Points, in no order, along strands that fork, close into loops and pass close to each other.
Points whose rows are less than 52 apart are linked; no others are. Some points are linked to none.
pesan: [ -3 -23 -10  11   2  12 -35  32  21   5 -41  13  -2  -9  20   2   3  17
 -19 -21   5  -1  -3   4  28 -14 -22  10  -6   9   6   0  -1   0   5 -25
  -2   7]
fesu: [ 10   3  -4  11  -5  16  -7  -4  24   4  -4   9  -5  -3  -7  21 -28   9
  34  24   4  15 -17  25  10  12  10  16 -12  16   5 -10   1   4   8  13
  23   6]
pomu: [ 17  -3  -7   7   8   7  -9   0   1 -15 -10  -7  -2 -21  21 -25   1  13
   2  13   4   5  -3  -4  11   0   7  18   9   5   7  -4  -5  -6  -5   5
  10  19]
bar: [  8 -18 -28   0  -7   5 -14 -11  27   3   4  12   0 -11  -2   4 -29  16
   4   2  10  12 -16   7  10  12  22  24  10   4  -6   2  -6  11   7   3
  22  10]
baz: [  1  11  15   4   5   6  16 -14 -19  -8   7  -3   2 -13   1 -10  -8 -12
  20  24 -23  -4 -17  20   4   4  -1  -2 -24  14  -6 -11  -8  -7  -7  17
  12   5]
pobam: [ 30  15  22  10  20  15 -14  15   3 -26 -34   1  -2  -6  32 -15  25  14
  -1   6  20   1   8 -12   1 -29 -19  -7  -1  10  20 -20   2 -25   9  -6
 -11  17]
Luda: [ -1  24  32   1   2   4  16 -14 -17  -3   9   1  -3  13  -9  24  -2 -31
  21  11 -18   1  -8  25  -2  -8 -14 -28 -31  12 -13  -1  -2  -6  13   6
  -4 -18]
vuku: [-16   7   0  -3 -12  -1  16 -10  -1  18  11   5  -5  21 -24  29  -5 -10
  10   1  -5   5   0  11  -9   5   2 -13  -5   0  -1   2   5   8   8   6
  -9 -15]
Mig: [  6 -16  -7   4   1  10 -15   9   1  -2 -15   7   0 -20  23 -15  -9   4
 -11   0 -17  -3  -7   4  23   5  -7   9 -10   8  -7  -4 -16   1  -5  -1
   6  14]
rilu: [ -6  14  10  -1   5  -7  10  18 -22  -5   6  -7   6   5   1  -2  27 -18
 -20 -10 -14 -14  24 -18 -13  -7 -21 -12   1 -12   0   9  -1  -3  -6  -7
 -17 -16]
Kog: [ -3 -15   2 -12  -3  -4  23 -29 -25   3  17   9  -3  -9  -6  -6 -21 -12
   0   7 -18  -6 -24  12  -7   6  16  -9  -9   1 -26   2 -12   8  -7  12
   8   9]
dud: [-17 -28 -27 -11  -9  -6  -6   1   1  19  13  14  10  -2   5 -16 -19   6
 -29 -17 -13 -15 -22   4  17  13   5  15   6  -7 -26   5  -8  26 -12  -5
  -1   9]
sodek: [ 11 -12 -32  -2  10 -14 -16   1  -1 -15  -3 -11  -3 -17  19 -37   8  21
 -24 -11  17  -2  10 -26   8  -8  13  18  32 -10   5  14  -3  -3 -12  -7
  -6  14]
gifum: [-29   5 -36   2   0  -7   1   1   0 -11  19  -9   6 -16   1 -43   8   8
   0   4   1 -12 -16   5  22  13   5  36  23   3  -8  -4  11   7 -27  -2
  10  16]
Rit: [-23   5 -15  -3  -6 -10  21 -15  -6  -1  23  -4  -3   0 -23 -21  12   1
  12  17  -3  -1  -7  -2  -1  13  10  11  15   1   1   2  10   3 -18  12
  11   9]
fomu: [-37   7 -29   2  -8 -10  12  -3  -2   0  26  -7   4  -2 -16 -30  12   5
  14  11  -3 -10 -16   8  12  17   2  24  18   1  -4  -5  18   9 -25   3
  10  11]
kag: [ 11   6  19   8  10  10 -15  38   4  -7 -28   3  -2   6  13   4  30   0
 -21 -11  16  -7  25 -20   2 -30 -36  -3   7  -2  15   4   9 -13   8 -19
 -15  -9]
Ked: [-28 -21 -26 -12  -9 -16   2   0  -3  18  17   6  10   3   2 -16  -7   6
 -29 -19 -10 -23 -13  -1   9   9   2  13  12 -14 -19   8   1  25 -20  -8
  -7   6]
nin: [ 12  14  30   1   4   5   7 -16  -5  -5   1   7   0   3  -3  26 -19 -23
  19   8 -13   3 -15  26  -1  -3  -1 -20 -35  13 -13  -8  -9  -7  16   6
   5 -11]
befog: [  2  13   7   9   5   8   6  -3 -12  -8   0  -7   1 -14   6 -15   2  -1
  14  21 -13  -2  -1   5   8   6  -7   8  -9   7   6  -7  -5  -8  -8  10
   9   8]
Viki: [ 32   5  33   5  14  16 -23  29  18 -12 -42  11  -6   5  19  15  21   1
 -15  -6  30   2  16  -5  -5 -36 -24 -13  -6   6  10 -11   4 -20  24 -17
  -7  -1]
Laru: [-18 -15 -20   4   1  -1 -22  25   1   4 -15   2   6  -9  26 -21   7  12
 -28 -23  -7 -13  -2  -2  31   4 -20  15   2  -3  -4   2   0   7 -18 -20
  -9   5]
rizo: [ 10 -14  -4  -1  -6   7   2 -21   9   9   8  16   0  -7  -6  13 -42   1
  10  11  -6   8 -29  22   4  13  19   6 -13  10 -20  -3 -12  11   9  13
  21  10]
Fas: [  9  24  14  18  16  12   2  18 -11 -17 -20 -12  -1  -8  16 -26  31   8
  17  19   3  -7  10  -9   6 -16 -28   7   6   8  25 -15   9 -21  -6   2
  -6  13]
manoz: [  7   3  13  -5  -1  -7  11 -27   3  -2  11  -9  -5   9 -19  11  -5   1
  23   9  16  21   2   0 -23   8  30 -14   0   0   7  -2   2 -10   9  10
   8  -5]
zureb: [ 18   7  -1   1   8  -3   3 -17   4 -23   5 -13   0 -10  -2 -27   5  11
  22  21  19  10  -2  -9 -15   0  25  10  14   3  12  -3  -1 -15   1  11
  15  13]
Sop: [ 22   7  -6   4   8   7  -3 -13   6 -27   0 -11  -3 -22  11 -37   3  14
  21  27  13   8  -8  -2   0  -4  20  19  14  13   8  -9  -3 -14  -2  12
  17  24]
paz: [-11 -21 -21 -13 -18  -9  10 -19  11  22  18  12   0  12 -25  18 -24   7
  -3  -7   2   3 -15   3  -9  10  18   3  10  -8 -14  10   4  21   2   4
   5  -2]
zoret: [-16 -15 -26  -3 -22  -1  -2 -11  24  27  13  18   3  18 -21  28 -29  10
   9  -4   5   4 -21  16   2  10  13  11   5  -2 -11   4   7  28   4   4
   5  -4]
Rodub: [ 28  18  31   1  12   0   2 -10 -15 -17  -3  -9  11 -10  16  -9   6 -12
   7   8  -4  -4   5   1 -14  -5   3 -21 -14   1   3 -11  -7 -19   4   3
  -2  -2]
Papit: [-21  20   6   5  -2   1  22  -2 -22   5  13  -2   0   6 -13   4  11 -20
  12  14 -25  -8  -2  16   1   3 -20  -9 -13   4  -3  -4   4   2 -12   9
  -6  -4]
zok: [ -4  28   9  11   6   8   2  19   1   1 -11 -16  -6  22 -12   2  32   7
  23   8  18   7  25 -20 -15 -11 -15  -1  13   3  35  -4  23 -15   5   2
 -18  -5]
gim: [  4 -21   0   7   9   9 -39  36   9  -2 -46  12  -3 -16  27 -10  16   7
 -29 -22   3  -3   5  -2  23 -24 -30   1 -10   8   3   3  -6 -13   9 -23
  -5  11]
bab: [ -5 -23 -10 -20 -14 -16  18 -29  -2  15  19   9  -6  11 -25  15 -22   0
  -7 -12   6   8 -11  -8 -21   7  26 -10  10 -14 -16  12  -2  16   3   6
   3  -5]
guger: [ 13  24  26   5  14   1   0  17 -20 -18  -9 -10   6  -2  16 -15  33 -10
  -8   1   0  -9  24 -20 -11 -17 -27 -10   2  -3  15  -2  -1 -18  -2  -5
 -12  -6]
Nozod: [  4  -5 -17   3  -7   3  -8  -3  24   8  -1   5  -1   4  -8  13 -20  17
  15   5  15  11  -1   1   0  10  16  19   9   0   8   2   5   7   6   4
  13   2]
toku: [ -9 -16  -1 -19 -16 -15  28 -37 -10  10  22   4 -11  17 -26  13 -13  -9
   3  -3   1  11  -9   1 -19   5  25 -18   5  -4 -14  10  -3   9   1   9
   2  -3]
non: [ 18  -4  -4  -1  -5   3 -13  -2  26   7 -10   4  -5  10  -4  28 -26  14
  13   1  24  17   4  -2 -10   5  19   8   4  -4  10  -1   2   3  16   1
   9  -4]
zar: [ 14  -8  -4   0  11  -3 -21  19   3  -5 -24   2   0  -1  24  -5  13  15
 -35 -27  17  -2  24 -31  -1 -19 -12   3  20 -13  10  11   1  -3   2 -17
 -21   1]
pugaz: [ 10   4   6  -2  -7   1   6 -30  16  -1   9   1  -5   5 -22  16 -19   2
  37  20  19  25 -10  13 -14  14  36  -5  -6  10   6  -5   3  -5  13  14
  19   3]
keru: [-19   8 -11   6  -5   2   6   6   1  11   7  -4   2   5 -12   3   3   7
   8   4  -7  -7   1   3   3   9  -4   9   6  -2  10  -1   9   7  -7   5
   2  -3]
rog: [ 13 -19 -41   4   3   7 -28  -4  23 -13  -8   6  -7 -23  15 -22 -14  18
  -4  -4   9  13 -13   1  23   5  19  34  15  11  -7   4  -5   4  -1  -5
  16  22]
zem: [-26   8  -2   0 -13  -1   9  11   1  23  15   6  -2  27 -21  33   8 -17
   0  -9  -9  -7   2  11  -4  -3 -20 -15  -5  -6  -5   5  12  15   3  -5
 -18 -24]
gadu: [ 14  25  21   7   5   5   3 -14   4  -8  -3 -12  -3   7  -8   9   3  -1
  43  24  11  17   4  12 -13   3  12 -10 -11  13  21 -17   7 -17   8  14
   7   0]
lepap: [-37  12  -4  -1 -10 -13  28  -4 -17   8  26 -18  -5  21 -28  -5  28 -10
   4   0  -5  -3  20 -12 -15   9  -2 -14  13  -7  13   7  17   2 -12   6
 -15  -4]
pogu: [-36  11  -3  -3 -11  -7  27  -6 -25  12  24   0  -2  14 -19   2  15 -25
   9   6 -28 -16  -6  17  -3   1 -20 -13  -6  -2 -10  -2   7  10 -20   8
 -14  -1]
fugig: [  9  11  -3   7  -8   9  -4 -12  24   6  -1   1  -7   3 -19  18 -18   9
  43  23  18  21  -7  16  -5  11  21  13  -3  12  13 -10   7  -2  10  15
  18   2]
vorov: [ -1 -19 -16  -6 -13  -5 -13   5  22  21  -3  11   3  11  -4  27 -25  17
 -14 -21  10   2   1  -7  -2   5  10   7   8 -14  -2  10   2  20  10  -8
  -2 -12]
fusub: [ -2  13  18  -7   1 -12  15  -9 -19  -3  11 -11   0  13 -11   8  15 -14
  -5  -3   0   4  19 -13 -27  -1   6 -23  -1  -9   3   9  -1  -6   6   4
 -13 -15]
dobus: [-11  16  14  -2  -6   1   9  15   1  10  12  -1  -8  28 -24  36  16 -23
   3  -5   1   3  20   2 -10  -6 -19 -23  -6   0   3  10  11  -2  10  -5
 -16 -32]
malil: [ 14   7   9  -4   2  -7   5 -20   1 -11   6 -12  -2   0  -8  -6   1   6
  22  15  19  12   3  -7 -22   4  29  -4   5   2  11  -4   2 -14   6   9
  12   3]
gedok: [ 19  -8 -16  -2  16 -11 -16   2  -1 -16 -17  -9  -4  -6  26 -24  14  26
 -27 -16  22   1  20 -37  -5 -20   3   8  28 -15  11  13  -4  -8   2  -9
 -20  11]
Luf: [  9  -3  14  11  13  17 -25  37   7  -9 -44   9  -4  -6  19  -4  30   6
 -23 -11  13  -8  12  -4  16 -34 -36   3  -3  10  12  -2   3 -15  12 -21
  -8   9]
vorek: [ 17 -18   1  -9   9  -5 -12   1 -15 -10  -8  -1   6 -25  32 -25   3   3
 -39 -17 -10  -4  10 -22   3  -3   4  -4   0 -10 -11   7 -22  -3  -3  -6
  -8  10]
levo: [  4  -3 -10   9   6   7 -18  22   3  -5 -24  -1  -2  -8  19 -13   9  14
 -11  -9   4  -4   8  -9  17 -12 -17  11   8   1  13   3   4  -2  -9  -9
  -6   7]
gugub: [ 21  16  31   0   9   2   1  -7  -7 -13  -6   1   7  -4  10  10  -7 -17
   8   6  -9   0  -3   9  -6  -6  -3 -20 -25   6  -7 -10 -10 -14  10   0
   0 -10]
fepa: [ 20  -5  15  -3  11   1   4  -8 -20 -18   0  -7   8 -26  25 -24  -7  -8
 -11   8 -18  -5  -7   4  -1   2   8  -9 -15   3 -12  -6 -20  -9  -5   5
   5  10]
deva: [ -8  -6 -37  -1   2 -11  -4  -5   5 -19  10 -10  -1 -18   1 -39   4  14
  -6  -4   8  -4  -8 -11  14   4  18  34  31  -3   0   5   5   1 -15  -2
  12  14]
Pono: [-32  17   0   6 -15  -5  24  -2 -11   8  20 -23  -6  25 -33   4  29  -5
  18   9   1   7  22  -3 -12   9  -2 -12   9   4  20   4  21  -4  -7   8
 -15  -6]
zoko: [  0  19  26  -8   2  -4  11   4 -11   1  11   1  -5  24 -14  29  18 -32
  -2  -2  -3   0  16   1 -14  -9 -22 -30 -18   0  -8  15   2  -4  11  -2
 -17 -32]
vova: [ 13 -15 -28   3  -4  11 -18  -9  22 -11   0   4  -6 -25   7 -16 -23  14
   9   9   3  15 -22  11  18  10  22  32   6  14 -10  -5 -10   5   4   8
  24  19]
keku: [-16 -18 -14  12  -4  10 -25  25  21  11 -22  10   3  -6  15  -1  -6  15
  -8 -12  -5  -6 -11  11  34   0 -21  20  -8   9   1  -5   2   8  -5 -15
   6   6]
kese: [  3 -16  -7  -8 -11  -2  -9   6  19  22  -1  17  -1  14  -9  43 -32   5
 -16 -23   6   6   1  -2  -7   2   8  -5  -2 -15 -10   9  -5  19  17  -6
  -5 -18]
Mina: [ -6  18  23  -3  -3   1  26 -29 -17   4  16  -2  -7  17 -20  24  -3 -20
  30  14 -11  11  -6  28  -7   0   8 -26 -20  13  -4  -3   1  -4  12  10
  -4  -6]
Kirol: [-10  23  13  13   0  15  -4  33  13   8 -14  -8  -6  24 -18  20  28   1
  25   5  13   3  20  -4  -1 -11 -25   0   4   6  29  -7  28 -13   6  -5
  -9 -19]
ligeb: [-14 -27 -28  -6  -6  -2  -7   0  -1  13   9  12   4 -19  12 -24 -20   4
 -20  -9 -17 -10 -23  12  27  15   1  18  -1   0 -26   0 -11  19 -12   2
   6  18]
tizan: [ 21 -14 -19   0   8   5 -22  -1   9 -14 -14  -2  -6 -22  28 -26  -4  18
  -8  -1  11   7  -2  -9  13  -2  12  17  10   4   0   5  -9  -2  -1  -1
   3  22]
sorum: [-15   0   3 -10  -1 -13  28 -19 -24   1  19  -5  -3   2 -16  -7   8  -9
  -3   4 -10  -3   1  -6 -15   6  10 -10   6  -7  -5   5  -2   3 -10   9
  -3  -2]
Bimo: [-11 -18 -18   0  -1   3  -7   7  -7   2  -1   4   7 -24  15 -31 -13   2
 -18   0 -20 -11 -14   8  27  15  -4  14  -7   4 -17  -2 -12   9 -16   2
   5  17]
por: [  3  -8 -29  -3  12 -10  -6  -1  -5 -23   4 -13  -4 -23  13 -48  13  16
 -18  -1   8  -1   2 -19  11   0  15  25  30  -4   0   9  -2  -4 -18  -2
   4  20]
tal: [ 13  10  23  -4   8 -10   9 -12 -15  -9   3 -11   8  -3   5   0   8  -7
  -4  -1   1   2  14 -12 -24  -2  14 -15  -2  -9   2   1  -6 -12   3   0
  -6  -9]
Rolu: [-27  -9 -21 -11  -4 -19  12   1 -15  10  22  -1   8   5  -3 -18   7   5
 -30 -17 -11 -22   3 -12  -1   5  -2   7  19 -21 -11   7   4  16 -22  -5
 -11   1]
vegi: [-16  -9 -17 -12  -9  -7  22 -24  -3  -4  24   3  -5  -8 -25 -19  -8   0
   8  12  -2   6 -20   1  -1  11  22  12  20   2 -11   2   1   8 -11  15
  21  11]
nizu: [  8  -8   9  -9   1  -2  11 -27  -6   2   9   8  -2  -3  -5  11 -26  -6
   7   7  -5   5 -16  13 -11   8  22 -10 -12   2 -15  -1 -10   5   6  12
  10   3]
Lufut: [  4 -22 -30  -1  -6  -3 -21   5  29  11  -7   9   1   4   4  12 -23  22
 -14 -20  18   2   2  -9   7   6  13  18  15  -9   3  10   2  15   5 -10
   4  -4]
zizek: [ 13 -14   6 -11   6 -13   6  -6 -22  -6   4  -4   8 -13  15 -13   2  -1
 -34 -14  -6  -9  12 -23 -14  -1  12  -8   6 -19 -10  10 -19   0  -2  -3
  -7  -2]
Gudu: [-25  22   3   8 -12   3  14   2   1  12  12 -16  -8  28 -33  20  22  -6
  25   8   3  12  17   5 -10   6  -5 -14   2   7  25   1  23  -3   1   8
 -11 -12]
retap: [-22  -7 -22  -1 -13   0   5  -9   3  16  17   8   6  -1 -14  -7 -15   4
   4   7 -12 -10 -24  17  13  15   0  17   4   2 -13  -3   3  19 -13   6
   9  11]
Pobe: [ 23  26  26  10  11   6   6 -13  -5 -17  -5 -13   5  -5   4  -8  10  -1
  37  26   7   6   0   6 -12  -1   8 -11 -11  12  20 -20   5 -21   1  13
   7   6]
zagul: [-21   4 -20  11  -5   5  -7  16  14  11  -1   0   5   6   0   0  -1  16
   8   0   1 -10  -7   8  19   9 -13  22   8   0   8  -4  18  12 -13  -7
   4   1]
simi: [ 11 -17   0 -12  -5  -6  -1 -14   6  13   4  13   0   6  -5  31 -34  -1
 -13 -16   4   6  -6  -2 -15   5  24  -7  -3 -15 -17   7 -13  14  15  -1
   1  -7]
tirup: [ -4  19  20  -5   3  -7  19  -3 -21  -3  12  -2  -1  11  -7  15  15 -27
  -5  -1 -13  -3  13   1 -16  -4  -9 -24 -14  -4  -8   9  -5  -4   6   0
 -13 -19]
degin: [  5  -7   5  -6   5  -3  14 -14 -20  -8  11  -4   1 -20   7 -21  -7  -5
  -7  12 -16  -7 -14   3  -1   6  13  -3  -6   2 -14  -2 -16   1 -11  10
   9   9]
Vitep: [  0   8  21   8   2   8  -7  36   1  -1 -15   6   4   2   2  12  17 -15
 -15  -5  -7 -13  11   1   8 -16 -39  -5 -10   3   1   3   2  -5   1 -14
  -3 -18]
sosef: [ 27 -25  -1  -4   2   6 -22  -4  11  -2 -17   9   0 -20  27   0 -28   5
 -16  -6   0  11  -9   1   7   7  14  -1 -10   2 -14  -2 -21   2  11   0
   9  10]
nas: [  3 -15   4 -13  -4  -9   9 -10  -8  11   8  13   3   7  -6  24 -19 -11
 -25 -23  -5  -4   1  -7 -18   0  11 -19  -2 -20 -19  15 -12  12  10  -6
 -14 -15]
sas: [  7  17  24   4   3   8   2  -7   5   2  -4   1  -5  10 -10  32 -13 -10
  28   8   0  13  -5  18  -6   0   1 -15 -22  11   4  -9   2  -7  15   3
   5 -14]
bam: [ 10  20  12  11  14   7  -1  19 -10 -14 -19 -10  -1   0  13 -18  30   7
   4   6   7  -7  18 -19  -1 -17 -23   4  14   1  22  -7   8 -15  -1  -3
 -11   6]
doni: [ 34 -23   9  -8   9  -1 -22  -8   4  -8 -16   2   5 -21  36  -8 -15   3
 -24 -14  -1   6   2  -6  -1  -1  15 -12  -8  -4 -13  -1 -26  -4  10  -3
   1  11]
linef: [-23  12  -4   0   2 -11   9  17 -12   4   6 -14   7  14  -5  -7  29  -1
 -10 -10  -2 -12  27 -20  -8  -2 -17  -2  14 -18  15   7  15  -1 -10  -6
 -18 -15]
Vel: [ 31  13  19   1   6   7 -17   6  30   1 -22   3  -8  17   1  32  -8  10
  26   3  34  20   8  -2 -17 -10  12  -3  -2  -1  24 -14   9 -10  20   1
  -1   0]
nufud: [-19 -14 -24 -11 -12  -7  14 -20   1   5  26   8   0 -10 -20 -20 -14  -1
   3   8 -10  -5 -33   9   8  13  18  19  17   3 -22   0   1  18 -17  12
  17  16]
vuvo: [  0   8  26 -12  -2  -9  26 -37 -17  -3  18  -1  -6  17 -17  20  -5 -22
  18   1  -2  10  -5  14 -17  -1  22 -36 -17   4  -8  -1  -4  -4  12   7
  -5  -7]
Vede: [ 12  12  29 -10   5 -12  18 -31 -13 -10  11  -5   5  10  -6  13   0 -19
  14   1   2   8   3   6 -20   0  27 -35 -18   0  -3  -1  -4 -13  10   6
  -4 -11]
Mosuf: [ 33 -15  12  -7  13  -3 -17  -4 -10 -17 -16  -3   8 -23  41 -22   4   2
 -32 -12  -4   0   7 -18  -5  -8   8 -16  -1 -10  -9   1 -23 -12   5  -6
  -8   9]
dofa: [-13  27  16   9  -6  14   3  18  10  11   1 -14 -11  27 -28  32  25 -10
  31   9   9  12  21   3  -5  -4 -16 -12  -4  11  27  -3  26 -10   7   2
 -12 -23]
mozo: [ 10  24  25   8   1  12   2  -6   9   0  -7  -5  -6  11 -14  28  -1  -6
  44  20   8  19   0  20  -5   1   3 -12 -20  18  17 -15   9 -15  13   9
   8 -11]
vezar: [ -6   6  10  -5  -4 -10  15 -17  -5   4  10  -9  -5  16 -21  18   1  -5
  10   2   7  15  13  -4 -23   5  16 -17  -2  -2   9   3   4  -2   9   4
  -4 -12]
nasef: [-31  -5   1   3  -7   3  -6  38  -1  13  -1  10   8   7   5   5  13 -14
 -21 -12 -21 -31  -8  15  24  -8 -50   2 -17  -1 -15  -7   6  11 -12 -23
  -7 -10]
ral: [ 21  -4  18   6   5   8 -10   4  -5 -12 -15   2   2 -19  25  -9  -6  -5
 -11   2 -12  -2  -1   1   5   1  -6  -6 -18   7  -6  -8 -19  -8   4  -3
   4   6]
Tagod: [ 25  24  29   8  13   8   4  -7 -14 -24  -7 -13   9 -16  17 -21  10  -6
  24  23  -5  -3  -1   4  -7  -4   0 -13 -15  11  11 -19  -5 -24  -4  10
   8   8]
bul: [ 14 -10  11 -12   0  -5  -2   4  -8   5   2  17   5   4   7  25 -15 -21
 -34 -24  -9  -7   1  -5 -10  -6  -9 -21 -17 -16 -29  13 -20  10  15 -11
 -14 -19]
Dono: [  9  -3 -16  11  -3  15  -6  -9  18  -5   3   5  -1 -16  -4  -5 -23   9
  26  23  -2  12 -21  19  17  14  12  25  -3  20  -1 -10  -4   4   1  13
  26  15]
finar: [ -7 -14 -13 -10   3 -16   8  -1 -14  -3  11  -4   6  -8   5 -20   5   7
 -29 -13  -4 -11  10 -21  -3   3  10   6  18 -20  -4  13  -6   7 -13  -2
  -4   0]
Tiput: [-28   5  -1  -7  -9 -13  28  -9 -25  10  21  -3  -1  13 -20   1  18 -18
  -7  -4 -17 -11   6  -1 -14   3  -8 -16   1  -9  -4   7   4   8 -17   5
 -16  -6]
Nub: [ -4  -2  -2   4   9  -1 -17  37   6  -1 -25  -1   1  10  14   0  27   8
 -29 -28  13 -15  23 -22   7 -22 -31   4  18 -13  12   9  10  -2  -2 -24
 -20 -13]
papuf: [-10  -9  -3   5   1   2 -19  38  10   6 -21   4   4   4  14   5  19   6
 -32 -31   2 -18  12 -10  14 -16 -33   7   6  -8   5   7   9   4  -4 -27
 -12 -16]
feved: [ -8  -7   8 -19  -6 -15  33 -34 -23  -1  23   1  -8   9 -19   1  -2 -12
   1   1  -5   4  -6  -5 -22   3  19 -22   3  -4 -12   8  -5   1  -4   9
   0  -3]
zemem: [-26  -8 -24   3 -11   1  -7   8  10  16   9   7  10   5   0  -5 -12  12
  -2  -4  -8 -14 -19  15  21  14 -10  23   2  -2 -10  -5   7  22 -13  -4
   3   4]
nugu: [ 26 -25 -24  -4  -1   0 -31   0  30   3 -19  11  -5  -5  17   8 -26  23
 -17 -16  22  15   2 -10   6   1  21  15  13  -7  -1   9  -7   9  13  -8
   5   9]
zeka: [-11  26   7  11   3   3   9  14  -7   2  -1 -20  -1  14 -15  -1  30  -1
  22   9   5   2  24 -13  -8  -3 -14  -1   9   2  27   0  18 -13  -5   6
 -11  -7]
Vave: [ 10  19   6  16  10  14  -2   8  -5 -13 -16 -10  -1 -12  11 -24  12   8
  26  25  -1   0   1   1  10  -4 -15  13   1  14  21 -11   4 -15  -8   9
   7  14]
Fose: [-18   4   1   7  -5   6   3  19   2  12   0   6   3   5  -4  13   0  -8
  -1  -4 -16 -13  -1   8  11   0 -23   2  -8   0  -3  -5   6   6  -5  -4
  -5 -11]
beno: [  6 -24 -13  -1  -5   7  -6 -11   8  14   6  14   2 -15   2   3 -40   3
  -3   2 -12   2 -28  19  17  15  10  10 -12   8 -22  -6 -17  15   6   7
  15  15]
mebi: [-13   3 -13   0  -4  -8   9  -4  -3   2  12  -7   0   1 -12 -12   7   8
   5   5   3  -3   4 -10  -6   9   9  11  18  -6   9   7   7   2  -6   5
   5   0]
vut: [ 26 -26 -12  -8   0  -1 -18 -13  21  -1  -7   8  -1 -11  16   7 -31  15
 -14 -11  15  13  -5  -6  -3   8  31  10   6 -10 -11   5 -15   6  12   1
  12   9]
Ser: [-14   1  12   8  -5   9  -4  35   6   9  -7  11   4   8  -6  20  10 -17
 -10  -2 -16 -18  -2  14  16 -11 -46  -4 -22   3  -6  -2   7   1   1 -14
  -1 -19]
gife: [  2  11  19   2   6   1   0  23 -11  -5  -5  -2   6   3   6   4  20 -13
 -13  -5  -7 -10  17 -11  -2  -9 -26  -9  -3  -7   3   6  -1  -7   0  -7
  -9 -15]
tegut: [-28 -11  -5   5  -6   3 -16  40  13  15 -10   8   9   9  10  10  11   4
 -26 -25  -8 -23  -1   8  25  -5 -37   9  -5  -4  -6  -3   9  15  -8 -28
  -8 -15]
sis: [ 13 -16   7   4  -2  12  -3  -8   0   5  -7  11   0 -20  14   1 -35  -7
   1   7 -22   3 -23  20  16  10  -2  -1 -30  16 -23 -10 -21   2   9   6
  16  12]
vuzen: [ 29  -3   7  -2  -2   5 -24   3  35   8 -17   9  -7  14   1  42 -27  10
  17  -3  30  24   4   1 -12   0  19   2  -3  -4  13  -9   3   1  22  -1
   7  -4]
vinuz: [-14  25  12   6   3   2  17   3 -18  -1   8 -11  -1   9 -15   2  22 -12
  15  14 -12  -3  13   3  -6  -2 -15 -11  -5   5  13  -2   7  -8  -7   7
  -8  -8]
Vebu: [-21  10 -12   5   2 -10  10   5 -10  -2  11 -15   3   4  -7 -19  25   6
   1   1   1  -8  19 -20  -7   4  -2   7  22 -11  18   7  12  -4 -15  -1
  -7  -1]

A fork is a point with three links, a tip a point with one. Leave the first point through the second and follow the links. Name the first fork or tip that comes.
Tagod, Pobe: nin
Nub, zar: Rit
dofa, Kirol: Tiput
Vel, vuzen: vova
Rolu, finar: bul
finar, Rolu: sis
vova, bar: Vel
keku, pesan: Nub

How many points has the smallest loop of links through each point below? Write none if it is on no loop.
mozo: 8
pomu: 12
zoko: 7
rilu: 9
